Each row is a point on a landscape with many valleys, with its height.
From any point a ball takes the steepest step (drop divided by distance) to one of its 2 nearest points. It stops when none of these is lower. Distance is the straight distance between rows; heights are no part of it.
Q54: [.35,-.05,-.03,.15,.10,.35,-.19,-.55,.02,.08,-.19,-.04,-.14,-.42,.05,.07,.21,-.16,.01,-.03,-.17,-.04,.27,.12,-.10,.15,-.04]  h=88
Q360: [.01,-.03,-.28,-.20,.47,-.03,-.25,.11,.06,-.23,-.34,.00,-.19,.38,-.27,-.26,-.07,-.08,-.40,.27,.14,.10,.00,-.05,.41,-.05,-.15]  h=461
Q37: [-.02,.09,.23,-.23,.00,-.43,.19,.26,-.05,.13,.39,.14,.11,-.20,.10,.03,-.19,.07,.02,.05,-.10,-.20,-.16,-.27,-.11,.01,-.04]  h=218
Q789: [.04,.19,.13,-.04,-.27,.00,.17,-.34,-.07,.06,.27,.05,.37,-.21,-.20,.09,-.14,-.04,.29,.22,.16,.01,-.13,.10,.20,-.18,.28]  h=425
Q801: [-.09,.10,-.07,.13,-.09,-.10,-.20,.08,-.53,.31,.19,-.17,.15,-.19,.61,.15,.23,.02,.28,.03,-.53,.06,.14,-.09,.14,-.37,.22]  h=57
Q129: [.01,-.27,-.23,-.15,.15,-.08,-.05,-.10,.17,.07,.03,-.06,-.18,-.15,.47,.11,-.29,.05,.19,-.08,-.23,-.05,-.04,-.06,.06,.06,.39]  h=631
Q233: [-.23,-.22,.07,-.10,.20,.08,-.01,-.48,-.12,.08,.04,-.05,-.36,-.25,.44,.31,-.04,-.02,.25,-.53,-.30,.10,.33,-.14,-.06,.24,.09]  h=242
Q662: [-.06,-.18,.18,.14,-.11,-.15,-.07,.22,.07,.35,-.32,-.12,-.20,.01,.03,.08,-.09,-.10,.14,.10,.01,.06,.07,-.31,-.17,.02,-.01]  h=116
Q573: [.07,-.16,.06,-.08,.44,-.45,.15,-.05,-.05,.04,-.12,.11,-.24,-.36,.25,-.10,-.12,-.09,.01,-.29,-.16,-.19,.06,-.27,-.23,.14,-.48]  h=118
Q940: [.09,-.20,-.03,.27,-.08,.04,.11,.28,-.02,-.11,.13,-.07,.15,-.11,-.35,-.11,-.10,.26,-.06,-.28,-.16,-.39,-.32,.05,-.21,.34,-.14]  h=107
Q811: [-.22,.01,-.22,.10,.23,-.55,.20,-.25,-.09,.10,-.24,.01,.20,-.20,-.17,.05,-.31,.04,.05,.31,.01,.08,-.13,-.15,.69,-.44,-.21]  h=452
Q910: [-.02,-.06,.31,.34,-.19,.43,-.04,.04,.08,.01,.01,-.03,-.02,-.02,-.21,.12,.21,.22,.03,-.30,.08,.08,.00,.44,-.24,.31,-.11]  h=460
Q190: [-.06,.01,-.39,.04,.45,-.10,-.40,.02,-.10,.13,-.07,.18,-.18,-.24,.38,.22,.00,.27,-.09,.08,-.44,.32,.22,.00,.48,.06,-.30]  h=124
Q101: [-.07,.10,.16,.25,.04,-.08,.02,.18,.35,.19,-.22,-.14,-.07,-.06,-.06,-.05,-.07,-.22,-.10,.02,.14,.19,.26,-.04,-.16,-.15,-.27]  h=86
Q118: [-.11,-.20,.04,-.38,-.13,-.19,-.15,.45,-.08,-.20,.36,.08,.02,.05,.04,.04,.05,-.03,-.19,.21,.10,-.32,.10,.09,-.32,.12,-.12]  h=155
Q675: [.26,-.02,.27,.08,-.26,.06,.26,.07,.13,.03,.06,.26,-.06,-.34,-.04,-.06,-.03,.13,.29,.19,-.09,-.02,-.08,.13,-.32,.15,.20]  h=258
Q62: [.13,.18,.14,.08,-.15,.24,.19,-.15,-.11,-.10,.14,-.01,.25,-.03,-.25,.05,.19,-.32,.08,.09,.22,-.20,-.11,.21,.12,-.43,.09]  h=403
Q70: [.00,-.16,-.13,.19,.15,.05,-.16,-.34,.17,.01,.06,-.18,.15,.13,.03,-.10,.04,-.20,-.26,.08,.07,.17,.24,-.23,-.12,.45,.08]  h=96
Q799: [-.16,.33,-.06,-.08,-.28,.27,-.07,-.11,.19,.16,-.34,.29,-.25,.34,-.41,-.14,.02,-.13,-.05,.22,.17,.26,-.01,-.02,-.03,.10,.23]  h=216
Q762: [-.17,-.34,-.05,.06,.12,-.41,-.02,.08,.03,.16,-.25,.05,-.16,-.18,.20,.08,-.08,-.04,.08,.08,-.08,.11,.31,-.24,-.26,.07,-.41]  h=73
Q679: [.38,.48,.20,.05,.07,-.15,.33,-.04,.11,.09,-.08,-.03,.09,-.26,-.17,-.30,-.03,-.17,-.07,.12,.12,-.14,-.25,-.15,-.09,-.39,-.09]  h=320
Q778: [.43,-.19,.02,.13,.28,.00,-.02,-.17,.36,.12,.07,-.12,-.11,-.17,.25,-.12,-.29,.13,-.07,-.10,-.29,.03,.00,-.05,-.02,.34,.33]  h=641
Q275: [.37,.16,.20,-.16,.30,-.07,.28,.34,-.14,-.27,-.15,-.44,.24,.14,.04,-.29,-.08,-.17,-.20,.01,.09,-.02,-.18,-.28,-.07,-.33,-.20]  h=384
Q295: [.08,-.38,-.20,.07,-.03,.03,-.20,.11,-.21,-.03,.18,-.14,.02,.11,.27,-.03,.01,.37,-.10,.02,-.37,-.14,-.25,-.01,-.01,.40,.21]  h=607
Q25: [.24,-.04,.12,.10,-.07,.06,.18,.10,.11,.04,-.11,-.24,.14,.05,.11,-.06,.03,-.14,.22,.39,.08,.05,-.06,.02,.06,-.25,.37]  h=359
Q770: [-.28,.28,.14,-.02,.03,.04,.21,-.19,-.15,.00,.07,.00,.21,.10,-.07,.17,.32,-.25,-.10,.18,.37,.03,-.10,-.26,.15,-.09,-.25]  h=510
Q286: [-.27,.28,-.01,.26,-.41,.45,.35,.05,.17,-.13,-.01,.14,-.10,.20,-.72,.09,-.10,-.06,.08,-.35,.11,-.02,.01,.08,-.13,-.05,.13]  h=221
Q751: [-.16,.20,-.08,-.15,.17,.22,-.14,-.04,.15,-.38,.07,.06,-.07,.26,-.18,.04,.18,-.18,-.52,.00,.25,-.04,.44,.09,-.15,-.25,-.34]  h=506
Q269: [-.01,-.12,.01,.08,.26,-.12,-.09,-.01,-.02,.33,.07,-.03,-.02,-.45,.75,-.01,.08,-.06,.31,-.08,-.51,.20,.50,.17,.00,-.25,-.04]  h=117
Q299: [.07,.23,.37,.11,-.20,-.09,.02,.29,-.19,.31,.23,.22,.21,-.16,-.08,.21,.11,-.16,.13,-.32,.06,-.05,-.31,.05,.10,-.20,-.10]  h=448
Q606: [-.14,-.05,-.07,-.16,.10,.16,-.11,.06,.09,-.02,.23,.02,-.06,.12,.51,.09,.10,.23,-.22,-.35,-.15,.13,-.14,.28,.16,.35,.36]  h=193
Q733: [-.33,.02,-.10,-.34,.17,.02,.10,.06,-.16,.15,.07,.07,-.08,.02,.52,.17,.09,.32,-.02,-.31,-.41,-.04,-.22,-.19,.13,.26,.36]  h=213
Q788: [.18,-.09,-.11,-.04,-.24,.25,-.20,.09,-.04,.24,.00,-.02,.25,.05,-.06,.18,.00,-.27,.58,-.11,.28,.37,.35,.01,.29,-.15,.13]  h=157
Q215: [.12,-.36,.01,.31,-.18,.07,.24,.08,.27,-.10,.08,-.30,.16,.20,-.28,-.17,-.14,-.09,.15,.07,-.01,-.06,.12,-.04,-.08,-.10,.47]  h=333
Q512: [-.01,.25,-.34,.09,.33,-.16,.23,-.15,.04,-.02,-.65,.14,-.32,-.14,-.10,.04,-.11,.08,-.13,.06,.09,.13,-.31,-.16,.41,-.04,-.37]  h=501
Q486: [-.06,.24,-.06,.30,-.27,.24,.06,.02,.10,-.04,-.18,.17,-.09,.25,-.42,-.29,.08,.25,-.16,.21,-.03,.03,-.21,.01,-.16,.36,.14]  h=239
Q958: [.14,-.13,-.15,.25,-.46,.10,.00,.08,.13,.14,.13,.19,.08,-.35,-.40,.04,-.04,.00,.34,-.02,-.18,-.11,.08,.09,-.34,.20,.03]  h=232
Q787: [-.18,.04,-.17,-.09,.31,-.16,-.19,-.03,-.42,.14,.08,-.06,.04,-.27,.41,.29,.18,.08,.11,.14,-.52,.14,.12,-.22,.37,-.25,-.17]  h=92
Q29: [.15,-.54,.17,-.15,.33,-.17,-.03,.20,-.11,.16,-.01,-.05,.06,.02,.00,-.05,.03,-.44,.17,-.37,-.11,-.34,-.01,.13,.12,-.36,-.09]  h=370
Q825: [.08,-.26,-.05,-.07,-.29,.40,-.07,.01,-.23,.12,-.19,-.04,-.04,.13,-.03,.18,.12,.02,.51,-.08,.11,.35,.15,-.05,.18,.25,.30]  h=191
Q48: [.07,.15,.20,-.16,.03,.29,-.28,.13,.16,.03,-.03,.17,-.19,.05,.12,.13,.06,.01,-.14,-.06,.17,.14,-.14,.32,.17,.17,-.04]  h=553
Q611: [.22,-.04,-.19,-.16,-.05,-.08,-.22,.07,-.03,.21,-.06,.18,.15,-.23,.10,.07,-.15,-.27,.60,.13,.14,.21,.33,.31,.25,-.48,.05]  h=119
Q655: [.02,.26,-.12,-.02,-.10,.05,-.17,-.30,-.07,.22,-.03,.04,.23,-.18,.01,.18,.02,.02,-.01,.40,.00,.26,.12,-.21,.14,.06,-.07]  h=94
Q94: [-.07,.31,-.35,.03,.11,-.02,.09,-.33,-.20,-.06,-.75,-.03,-.41,-.19,.20,-.10,.11,.13,-.16,.24,.01,-.03,-.22,-.12,.05,-.08,-.39]  h=493
Q776: [.04,-.22,.11,.12,-.14,-.15,-.04,.08,-.24,.33,-.02,-.14,.14,-.17,.65,.05,.20,-.06,.31,.07,-.16,-.01,.24,.12,-.20,-.38,.00]  h=89
Q924: [-.11,-.01,.52,.06,-.19,.27,.11,.46,-.08,-.13,.00,.01,-.09,.28,-.23,.23,.12,.04,.09,-.16,.14,.06,-.14,.04,.11,-.02,.08]  h=248
Q305: [-.11,-.08,-.15,.25,.01,.15,-.15,.09,-.04,-.46,.25,.18,.08,.03,-.26,-.34,-.01,.45,-.14,-.17,-.14,-.14,-.39,.31,-.20,.37,-.09]  h=70
Q783: [.07,.34,-.09,-.04,.17,.10,.34,.10,.03,-.21,-.27,-.44,.10,.25,-.07,-.36,.10,-.11,-.36,.25,.17,-.07,.02,-.24,-.22,-.32,-.28]  h=413
Q407: [.00,.12,.03,-.29,.12,-.04,-.18,-.20,.13,-.37,.50,.08,.15,.31,-.26,-.06,-.19,.07,-.34,.39,.15,.16,.30,-.07,.09,.10,.26]  h=174
Q298: [.21,.17,-.07,-.07,-.29,-.09,-.06,-.52,-.47,.17,.11,.08,.27,-.43,-.13,.07,-.04,-.05,.54,.37,-.18,-.01,.05,-.04,.22,-.30,.31]  h=449
Q919: [-.29,-.28,-.24,-.15,-.18,-.07,-.05,.16,-.01,-.04,-.03,-.09,-.04,.19,-.05,.28,-.20,-.07,.00,-.08,.21,-.13,-.10,-.13,-.07,.16,.12]  h=125
Q2: [.05,-.10,-.09,.20,.35,-.16,-.06,.04,.14,.15,.01,.04,.11,-.13,.17,.04,-.01,-.24,.12,.07,-.03,.25,.18,-.06,.24,-.17,-.13]  h=38
Q444: [.17,-.04,.04,.03,.03,.43,-.23,-.40,-.07,-.04,.13,.06,-.20,-.27,.32,.17,.12,.12,.08,-.10,-.35,.20,.14,.10,.10,.24,.33]  h=99
Q951: [.26,-.19,.55,.19,-.05,-.03,.17,.22,.30,.05,.20,.06,-.10,-.15,-.15,-.11,-.21,-.09,.22,-.09,-.07,.04,.21,.12,-.28,.00,.23]  h=272
Q930: [-.36,-.19,.18,-.22,.13,-.09,.34,-.01,-.11,.10,.20,.11,-.05,.04,.37,.07,.18,.20,.03,-.61,-.22,-.09,-.15,-.08,-.21,.44,.20]  h=235
Q767: [-.30,-.10,.36,-.38,.19,.19,.36,.29,-.07,-.20,.44,.04,.12,.29,.15,.13,.25,-.11,.13,-.26,-.02,.10,-.01,.11,.19,-.20,.43]  h=323
Q468: [-.04,-.18,.26,.00,.12,.05,.29,-.22,.18,.24,.16,-.01,-.07,-.22,.38,.21,-.02,-.06,.20,-.63,-.21,-.01,.02,.10,-.08,.17,.24]  h=257
Q911: [-.15,.46,-.09,-.05,-.18,.06,-.10,-.32,.20,.33,.06,.14,.30,-.14,-.52,.13,-.03,-.15,.03,.29,.17,.20,.14,-.13,.19,-.20,-.31]  h=144
Q192: [.04,.32,-.36,-.01,.36,.16,.10,.00,.17,-.19,-.49,-.20,-.08,.19,-.17,-.34,.02,.04,-.39,.32,.13,.24,-.02,.02,.18,-.21,-.30]  h=439
Q59: [.16,-.16,-.20,.06,-.05,-.03,-.20,.10,-.15,.14,-.02,-.22,-.03,-.19,.30,.25,-.09,.12,.04,.11,-.33,-.26,-.04,-.19,.00,.06,.09]  h=619
Q82: [.01,.10,.01,.02,-.09,.27,-.21,.16,.29,-.05,.08,-.20,.13,-.01,-.20,.10,.15,-.24,-.28,-.02,.20,-.10,.33,.34,-.17,-.40,-.30]  h=522
Q527: [-.36,-.17,-.05,.03,-.13,.15,-.16,.26,-.20,-.41,.31,.06,.04,.37,-.03,.01,.09,.35,-.10,-.20,.07,-.08,-.27,.34,.01,.33,.10]  h=41
Q847: [-.15,-.13,.13,.04,-.26,.17,.16,.11,-.06,-.21,.35,.16,.13,.32,-.49,.02,-.03,-.06,.32,-.16,.21,.33,.49,-.18,-.18,.29,.18]  h=236
Q13: [.13,-.23,.23,-.28,.02,-.24,.15,.43,-.04,-.06,.32,.03,.01,-.13,.33,-.15,.01,.15,-.06,.04,-.16,-.26,-.11,.04,-.37,.15,-.06]  h=186
Q210: [.09,.01,.43,.21,-.03,-.27,.27,.50,.13,.17,.41,.03,.12,-.05,.00,-.14,-.16,.08,.05,-.10,-.17,.09,.02,-.15,-.17,.05,.17]  h=249
Q422: [-.28,-.27,-.28,-.08,-.14,-.16,-.24,.11,-.05,.24,-.38,.05,-.34,.02,.08,.30,-.29,-.07,.23,-.03,.00,.07,.04,-.31,.01,.13,.09]  h=154
Q829: [.05,-.26,.24,.39,-.19,-.04,.17,.30,-.03,.00,.04,-.19,.17,.10,-.46,-.10,.03,.02,.19,-.33,-.08,-.42,-.07,.21,-.25,-.18,.02]  h=152
Q699: [-.27,.00,-.26,-.46,-.04,-.21,-.15,.20,.13,-.26,.07,-.04,.01,.14,-.14,.31,-.36,.04,-.14,.24,.27,-.17,-.13,.15,.24,-.33,.07]  h=207
Q126: [.15,-.24,.04,.21,-.54,.01,.13,.20,-.27,.22,-.03,.09,.25,-.08,-.30,-.03,.13,-.18,.41,-.05,-.01,-.30,.00,.09,-.33,-.16,.06]  h=194
Q239: [-.09,.24,.13,-.19,.30,-.12,.16,-.17,.08,.05,-.11,.19,-.22,-.20,.23,.13,-.14,.05,.01,.09,.17,.02,-.29,-.13,.28,-.03,-.03]  h=463
Q540: [-.05,.31,-.15,.02,-.50,.06,.18,-.05,.05,.05,.00,.04,.13,-.12,-.28,-.07,-.10,.42,-.07,.45,-.05,-.13,-.39,.03,-.10,.12,.11]  h=265
Q414: [.13,.01,.64,.21,.02,.14,.08,.07,.11,.11,.03,-.12,-.06,-.03,-.21,.18,.17,-.03,-.04,-.45,.02,-.13,-.01,.22,-.19,-.10,-.27]  h=446
Q833: [.01,.23,-.08,-.15,-.03,-.51,-.33,.05,.01,-.07,-.21,.29,-.29,.08,-.03,-.37,-.08,.05,-.41,-.21,.04,-.17,-.15,-.21,-.33,.24,-.41]  h=283
Q134: [-.21,-.09,.14,.19,-.43,.20,.23,.22,-.14,-.03,-.06,.06,.00,.04,-.19,.19,-.08,.11,.44,-.31,.13,.10,-.22,.06,-.05,.15,.18]  h=223
Q834: [.36,.22,.33,.12,.09,-.07,.35,.26,.12,-.25,.20,-.33,.16,.07,.11,-.32,.00,.07,-.18,.16,.08,-.05,.06,-.20,-.26,-.26,.07]  h=409
Q717: [-.31,.19,-.37,.22,.14,-.21,.11,-.29,-.02,.18,-.38,.09,-.02,-.14,-.06,.25,-.16,-.03,.05,.25,.03,.15,-.17,-.37,.42,-.12,-.28]  h=479
Q588: [.15,.24,-.09,.12,.13,.15,-.23,-.49,-.09,.10,-.24,.23,-.15,-.47,.05,.14,.15,-.12,.12,.26,-.18,.12,.15,-.19,.16,-.02,-.25]  h=52
Q382: [.12,-.01,-.24,.09,.26,-.26,.03,.00,.16,.09,.01,.28,.10,-.33,.06,.07,-.21,-.14,.32,.22,-.07,.33,.18,.27,.54,-.50,-.10]  h=81
Q196: [-.11,.13,-.06,-.16,-.15,-.51,-.09,.12,-.01,.08,.05,.20,-.07,-.12,.07,-.01,-.11,.15,-.22,.16,.04,-.18,-.21,-.34,-.29,.17,-.25]  h=252
Q338: [-.07,-.11,-.24,.16,-.16,-.10,-.31,-.45,.11,-.01,-.07,-.12,-.12,.07,.27,-.03,.01,.10,-.23,-.15,.07,.08,.25,.08,-.37,.47,.10]  h=56
Q431: [-.11,-.01,.16,-.27,.07,.10,.12,-.37,-.17,-.06,.12,.22,-.09,-.09,.01,.17,.01,-.07,.17,-.02,.11,.11,-.23,-.08,.26,.19,.26]  h=447
Q159: [.13,-.24,-.46,.12,.23,-.09,-.14,-.21,.04,.05,-.15,.07,.23,-.19,-.09,-.04,-.02,-.46,.12,.06,.04,-.22,.03,.23,.29,-.56,-.14]  h=424
Q807: [.08,.00,-.04,-.01,.00,.03,-.02,.02,.10,.01,-.37,-.29,-.20,-.07,.33,-.05,.02,.10,-.18,-.04,.18,-.18,-.05,.14,-.28,.07,-.27]  h=491
Q57: [.36,.00,.07,.09,.19,-.08,.07,.05,.26,-.24,.04,-.08,-.24,.01,.07,-.38,-.31,.30,-.21,-.31,-.07,-.11,-.35,.04,-.15,.37,.26]  h=650
Q389: [.13,.03,.04,.17,-.10,.34,-.34,.16,.22,.17,-.11,-.22,.15,.02,-.02,.21,.13,-.02,-.21,.04,.11,.01,-.09,.15,.16,-.07,-.18]  h=540
Q657: [-.11,-.01,-.32,-.34,-.41,-.08,-.18,.09,-.01,-.09,.41,-.05,.25,.00,.02,.21,-.06,.19,-.11,.38,.20,-.19,-.01,.17,-.20,.13,-.03]  h=113
Q518: [-.06,-.03,-.18,-.02,-.42,.18,-.20,.33,.01,-.12,.32,.04,.10,.00,-.03,.26,-.03,.27,-.04,-.04,.04,-.16,-.24,.33,-.01,.21,.04]  h=74
Q745: [-.04,.31,-.07,-.12,.14,-.12,.01,-.14,-.09,-.06,-.35,.00,-.34,-.06,.52,.00,-.02,.28,-.20,-.02,.19,-.07,-.39,-.13,.03,.12,-.16]  h=477
Q280: [-.07,-.25,.06,.01,-.03,.22,-.09,-.37,-.10,.22,-.10,-.26,-.14,.01,.29,.33,.04,.02,.40,-.41,.13,.39,.37,-.07,.11,.17,.13]  h=219
Q858: [-.16,-.37,.26,.20,-.23,.14,.26,.01,-.23,-.10,.28,.07,.26,.18,-.54,.06,.30,-.25,.35,-.27,.12,-.01,.30,.03,-.20,.10,-.11]  h=271
Q24: [-.32,.21,-.33,-.23,-.31,.23,-.04,.01,.13,-.35,-.10,.02,-.18,.48,-.27,.25,-.20,.03,-.29,.01,.30,-.03,.24,-.01,-.05,-.33,.36]  h=203
Q580: [-.16,.28,.31,.25,-.24,.37,.18,.22,-.03,-.23,.16,.14,.06,.05,-.48,-.03,.28,.14,-.17,-.10,.05,-.03,.02,.12,-.28,.11,-.23]  h=475
Q87: [.15,-.19,.26,.18,.14,-.03,-.15,-.20,-.04,.10,-.41,-.21,-.25,.36,.06,-.22,.11,.18,-.18,-.17,-.04,.08,-.05,-.07,-.07,.44,.00]  h=585
Q779: [-.26,.30,-.41,-.15,-.14,-.54,-.23,-.14,-.01,.03,-.20,.30,-.18,-.07,.13,-.09,-.21,.31,-.26,.43,-.01,.00,.01,-.12,-.12,.12,-.39]  h=284
Q563: [.21,.03,.07,-.05,-.08,.45,.19,-.07,.09,.07,-.30,-.11,.01,.01,-.14,-.10,.25,-.25,.03,.36,.17,-.12,-.10,.21,-.05,-.25,.10]  h=380
Q551: [-.02,-.10,-.22,-.16,.53,-.26,-.11,.16,-.01,-.06,-.06,-.08,.06,.11,-.09,-.04,-.16,-.02,-.20,.22,.06,.09,-.11,-.28,.47,-.03,-.33]  h=485
Q355: [.05,.16,.31,-.25,.32,-.02,-.35,-.07,-.03,-.03,-.02,.34,-.21,.30,.03,-.23,.14,-.03,-.16,.13,.08,.31,-.03,-.01,.27,.18,-.01]  h=563
Q643: [.01,-.39,.37,-.16,.33,-.01,.32,.18,-.01,.06,.29,-.19,.17,.15,.09,-.09,.15,-.23,.15,-.41,-.18,-.12,.13,.17,.07,-.24,.26]  h=345
Q127: [.26,-.19,.04,.09,.08,.10,-.31,-.38,-.08,-.13,.21,.20,-.21,.07,.29,-.24,.23,.14,-.05,-.16,-.38,.18,.07,.19,-.02,.56,.23]  h=79
Q325: [-.06,.27,.31,.11,-.10,.36,-.02,-.03,-.07,-.38,.02,.01,-.12,.39,-.33,.03,.38,.06,-.58,-.20,.18,-.07,.27,.05,-.25,.02,-.20]  h=490
Q741: [.25,.51,.19,.04,-.21,-.11,.11,.09,.06,.20,-.10,-.07,.17,-.23,-.10,-.01,-.13,.19,-.04,.36,.06,-.06,-.40,-.08,.09,-.19,.03]  h=293
Q684: [.16,.10,-.23,-.15,.50,-.10,-.40,.04,-.22,-.01,-.22,-.04,-.19,-.08,.53,-.18,.11,.33,-.28,.16,-.40,.14,-.05,-.04,.26,.15,-.28]  h=150
Q236: [.04,-.40,-.05,.29,-.04,-.04,-.10,-.03,-.14,-.21,-.19,-.28,-.10,.43,.08,-.38,.12,.44,-.15,-.02,-.15,-.02,-.22,.04,-.15,.53,.15]  h=595
Q276: [.01,-.28,-.28,.25,-.30,-.11,.17,-.07,.27,.27,-.08,-.31,.16,.05,-.13,-.07,-.16,-.28,.20,.00,.08,-.28,.22,.01,-.36,-.23,.22]  h=300
Q853: [-.24,.13,.04,-.01,-.47,.33,.33,.04,-.05,-.07,-.05,.05,-.03,.04,-.28,.28,.04,-.19,.38,-.37,.44,-.03,.06,.11,-.30,-.03,.05]  h=250
Q381: [-.11,.45,-.08,-.08,-.37,.29,.09,-.04,.23,.23,.01,.19,.03,.04,-.58,.11,-.08,-.16,.02,.05,.21,.10,-.01,-.04,-.03,-.08,.06]  h=187
Q481: [.06,-.26,.16,-.20,-.38,-.19,.07,.32,-.23,.18,.11,.09,.16,-.11,.03,.10,.24,-.25,.28,.18,.06,-.31,.14,.12,-.36,-.19,-.23]  h=234
Q593: [.07,-.34,-.24,-.12,.33,-.16,-.09,-.12,-.18,.16,-.03,.13,.09,-.23,.12,.18,-.13,-.35,.30,-.21,-.20,-.23,-.17,.06,.35,-.36,.00]  h=397
Q640: [-.28,.17,-.35,-.26,-.30,.20,.27,-.14,.20,-.19,-.01,-.10,-.19,.29,-.12,-.08,-.11,-.04,-.23,.25,.24,-.21,.00,.10,-.38,-.12,.18]  h=233
Q482: [-.24,.28,-.11,.13,.21,-.08,-.01,-.15,.01,-.06,.10,-.11,.44,.13,-.18,.14,.07,-.31,-.10,.25,.30,.14,.08,-.13,.41,-.54,-.18]  h=484
Q39: [-.02,-.17,-.35,.02,-.36,.22,.12,.05,.31,.12,-.09,-.26,-.03,.12,-.15,-.15,-.06,-.02,-.10,.18,-.04,-.29,.12,.14,-.45,.09,.09]  h=266
Q863: [.23,-.06,.06,-.19,.07,-.02,-.05,-.25,-.18,-.37,.24,.34,-.13,.05,.15,-.45,.19,.32,-.06,.07,-.17,.01,-.23,.19,.01,.41,.28]  h=100
Q896: [.38,-.10,.25,.20,.24,.15,.25,.06,.24,-.29,.07,-.47,.01,.11,-.10,-.35,-.12,.30,-.18,-.28,-.07,-.06,-.01,.04,-.24,.21,.12]  h=659
Q716: [.28,.22,-.02,-.04,.47,-.31,.34,-.02,.06,-.13,-.11,-.15,.13,-.18,.19,-.24,-.27,-.10,.01,.04,.10,.04,-.19,-.23,.15,-.33,-.23]  h=352
Q473: [-.08,-.23,.31,-.15,.03,.24,.22,.14,-.18,-.28,.46,.21,.21,.05,-.28,.00,.27,-.14,.26,-.15,.00,.05,.05,.12,.01,.06,.13]  h=301
Q672: [.01,.08,-.21,-.14,.31,-.12,-.15,-.37,.14,-.24,.17,.00,.15,.11,.16,-.11,-.03,-.01,-.34,.28,.21,.13,.05,-.06,.14,.18,-.07]  h=139
Q923: [.17,.21,.38,.21,.01,.01,.08,.06,-.14,.11,.13,.06,.19,-.14,-.07,-.08,.25,-.43,.00,-.37,.16,-.28,.00,.24,-.14,-.39,-.16]  h=426
Q123: [.03,.12,.13,.06,-.18,-.35,-.14,.15,.13,-.08,-.22,-.13,-.28,.23,.05,-.36,-.18,.28,-.38,-.23,.09,-.09,-.11,-.05,-.48,.39,-.11]  h=305
Q238: [-.08,-.02,.01,-.34,.25,.11,-.27,.17,-.07,.09,-.10,-.02,-.18,.03,.69,.04,.21,.27,-.27,-.13,-.24,.10,-.05,.23,.14,.14,-.08]  h=173
Q420: [-.14,.44,-.14,-.19,.02,-.33,-.34,-.39,-.06,.05,-.27,.15,-.07,-.06,.04,-.19,-.10,.39,-.33,.47,-.01,.24,-.12,.00,.31,.09,-.44]  h=308
Q187: [-.02,-.06,-.29,-.02,.38,-.26,.10,-.27,-.33,-.01,-.19,.11,-.07,-.40,.03,.23,-.03,-.04,.18,.04,-.27,-.06,-.20,-.09,.66,-.42,-.23]  h=423
Q255: [-.05,-.08,-.30,.07,.09,.02,-.05,-.11,.08,.14,.03,-.02,.37,.15,-.32,-.11,.03,-.57,.06,.24,.03,-.05,.16,-.12,.16,-.41,-.09]  h=454
Q10: [.11,.05,.09,.11,.06,-.16,-.41,-.03,.00,-.12,-.07,.07,-.21,.46,-.06,-.39,.10,.11,-.27,-.21,-.04,.11,-.16,-.12,.19,.35,.08]  h=574
Q354: [-.13,-.17,.17,-.06,.14,.02,-.03,.03,.04,-.31,.36,.06,-.01,.44,-.18,-.05,-.15,-.12,-.07,-.04,.13,.26,.32,-.20,.03,.19,.38]  h=204
Q840: [-.18,-.20,-.16,-.16,-.07,.01,-.06,.32,.06,-.37,.12,-.11,-.05,.36,-.11,.24,-.30,-.09,-.18,.06,.18,-.23,.13,-.09,.02,-.27,.31]  h=168

For each start below, name the point where the ball stops.
Q643 -> Q338
Q745 -> Q919
Q770 -> Q919
Q123 -> Q527
Q951 -> Q527
Q779 -> Q527
Q716 -> Q588
Q930 -> Q801

Write out the way that a ball takes from each point below.
Q94 -> Q745, Q239, Q431, Q789, Q62, Q563, Q25, Q215, Q276, Q39, Q640, Q24, Q840, Q919
Q29 -> Q643, Q767, Q473, Q858, Q847, Q354, Q407, Q672, Q70, Q338
Q468 -> Q930, Q733, Q606, Q238, Q684, Q190, Q787, Q801
